Points on a hilly landscape, in no order, each with its height.
A ball rolls from a point to the lowest of its 5 nearest points, and stops where none of them is lower. Distance is the straight distance between rows; heights are no part of it.
fuzig (h 66): 5 10 24 -18 -9 31 0 -19 11
nese (h 228): -3 6 15 -2 -13 24 23 -17 7
viri (h 157): 1 14 5 -3 -13 15 -7 -26 11
Res (h 536): -12 -6 6 7 -8 -17 24 -7 3
dide (h 413): -24 28 -28 9 1 -16 -17 15 -9
mabe (h 648): 4 -8 5 -10 -4 -5 40 -30 -3
topap (h 150): 7 7 6 4 -3 8 -10 -24 7
lof (h 221): -17 12 -14 -3 -8 -16 -17 7 -20
giron (h 341): 1 1 -24 -12 17 2 -29 17 2
piguk (h 312): -4 17 -3 -8 25 -5 -26 8 12
zabot (h 679): -9 -33 0 -6 12 12 -8 15 10
Nes (h 575): 8 -1 7 -11 8 18 31 -20 5
tokun (h 148): -2 3 7 6 -12 -7 -13 -15 8
Tok (h 134): 0 12 3 -3 -2 -5 -20 -17 12
gefi (h 500): 4 0 -12 -14 13 -3 -22 13 -7
pefi (h 264): 0 11 -21 1 13 -10 -21 9 -23
fipa (h 358): 18 25 11 2 -35 17 10 -8 13
rade (h 142): 6 0 14 5 4 17 4 -16 1
Mozu (h 102): -6 13 0 0 -13 -13 -18 -14 10
tise (h 533): 16 -10 -2 3 10 13 28 -9 8
dab (h 483): 3 -18 3 1 15 -11 16 7 7
tumo (h 190): -15 8 -12 6 -7 -15 -12 9 -28
Zul (h 640): -9 -12 7 -5 10 -19 21 8 -7
vog (h 647): 0 -20 -2 -3 3 5 -5 24 -3
Nen (h 322): 8 -22 5 7 10 6 3 3 16
nuvak (h 498): 20 24 15 6 -33 6 22 -7 11
Bimol (h 162): 1 11 9 1 -16 15 -1 -24 8
Pud (h 152): 24 -7 1 1 8 17 -12 -11 9
bek (h 107): -2 -4 -15 11 8 -10 -7 15 -30
Veb (h 444): -14 -3 14 6 -13 -14 3 3 0
sivi (h 371): 2 -6 16 3 7 -8 -6 6 -9
pitu (h 155): -1 18 -22 -5 26 5 -29 22 -2
bon (h 137): 12 10 6 -7 1 20 -10 -23 6
muf (h 285): 16 -6 12 -11 10 29 23 -8 11
Bodo (h 398): -3 3 3 5 -21 4 41 -14 11
Pabo (h 619): 21 -17 1 -27 4 25 35 -15 12
zato (h 235): -16 -2 0 8 -2 -16 0 15 -35
Bipil (h 731): -2 1 11 15 -28 -5 7 -10 8
dibu (h 109): 19 3 12 -7 3 32 0 -14 3
zaf (h 93): 5 16 -4 9 -23 -8 -9 -13 17
Bitim (h 728): -1 -18 -23 3 6 3 -15 22 -18
dutak (h 94): -3 -7 18 10 5 -4 9 -3 5
sabe (h 234): -3 0 16 13 -4 11 19 -15 6
zedus (h 149): 1 -13 -14 -10 8 7 -26 19 -6
nor (h 516): -13 28 -20 -5 -14 -23 -8 17 -1
fom (h 348): -6 1 9 10 -15 5 32 -15 10
vata (h 514): -8 6 6 2 -21 -17 -6 4 6
fugi (h 445): 5 21 -2 3 -21 -25 -8 0 15
nodag (h 544): 5 -7 -14 -6 11 2 -18 16 -13
rap (h 297): -11 1 12 4 -8 -12 -5 0 -4
Tebe (h 629): -8 -9 3 -1 12 -17 22 17 -17
tizo (h 184): 11 12 -2 -5 13 12 -20 -27 12
pari (h 317): 11 -11 12 10 13 5 15 -7 8
fazel (h 277): 17 -20 3 1 2 8 -15 4 13
papir (h 381): 11 2 -8 -12 17 -3 -26 6 8
dozan (h 291): 11 -16 0 5 11 17 7 -6 13
lamaf (h 663): -10 -25 -26 11 9 5 -3 27 -15
bib (h 420): -3 -12 -8 1 14 -7 10 22 -23
pokun (h 401): -7 18 -9 -5 -17 -17 -8 13 -1
gova (h 382): -16 -1 7 -1 -11 -17 3 16 -16
radu (h 388): 0 3 12 -7 -2 16 34 -20 5
zolil (h 799): -15 -25 -19 -2 10 18 -19 18 -17
nik (h 345): -21 25 -20 -2 15 -9 -21 14 -11
dola (h 207): 10 -14 14 10 9 8 0 -1 6
fata (h 454): -8 -6 7 6 -7 -11 31 -14 9
dol (h 446): 7 -4 6 -8 10 -4 -18 3 -3
Legad (h 368): -11 19 -9 -6 11 -11 -23 7 -2
Vogin (h 325): -4 -12 -16 21 12 -12 0 25 -31
Kalo (h 561): 2 -25 -1 -7 13 -2 10 22 6
tal (h 278): -6 6 -2 -5 2 -11 -11 12 -20
tizud (h 485): 6 12 3 10 -29 -13 -2 -4 11
kol (h 610): -6 -11 7 -1 5 -20 28 -10 -2

For each start below, name the point where the ball stops.
tizo -> zaf
dide -> bek
Nes -> fuzig
nor -> bek
papir -> pitu
rade -> fuzig
viri -> zaf
muf -> fuzig
pokun -> bek
mabe -> fuzig
lamaf -> bek
fata -> dutak
Nen -> dutak

Call two points neighbours if one is among the 5 nearest of the other. Go from one point of each pair to the other, from neighbour to neighbour, staying as low as possible. Name the highest point that can't be avoided.
dutak and pitu -> sivi
zedus and pitu -> giron
fuzig and zaf -> topap
fuzig and dutak -> dola
pitu and bek -> nik
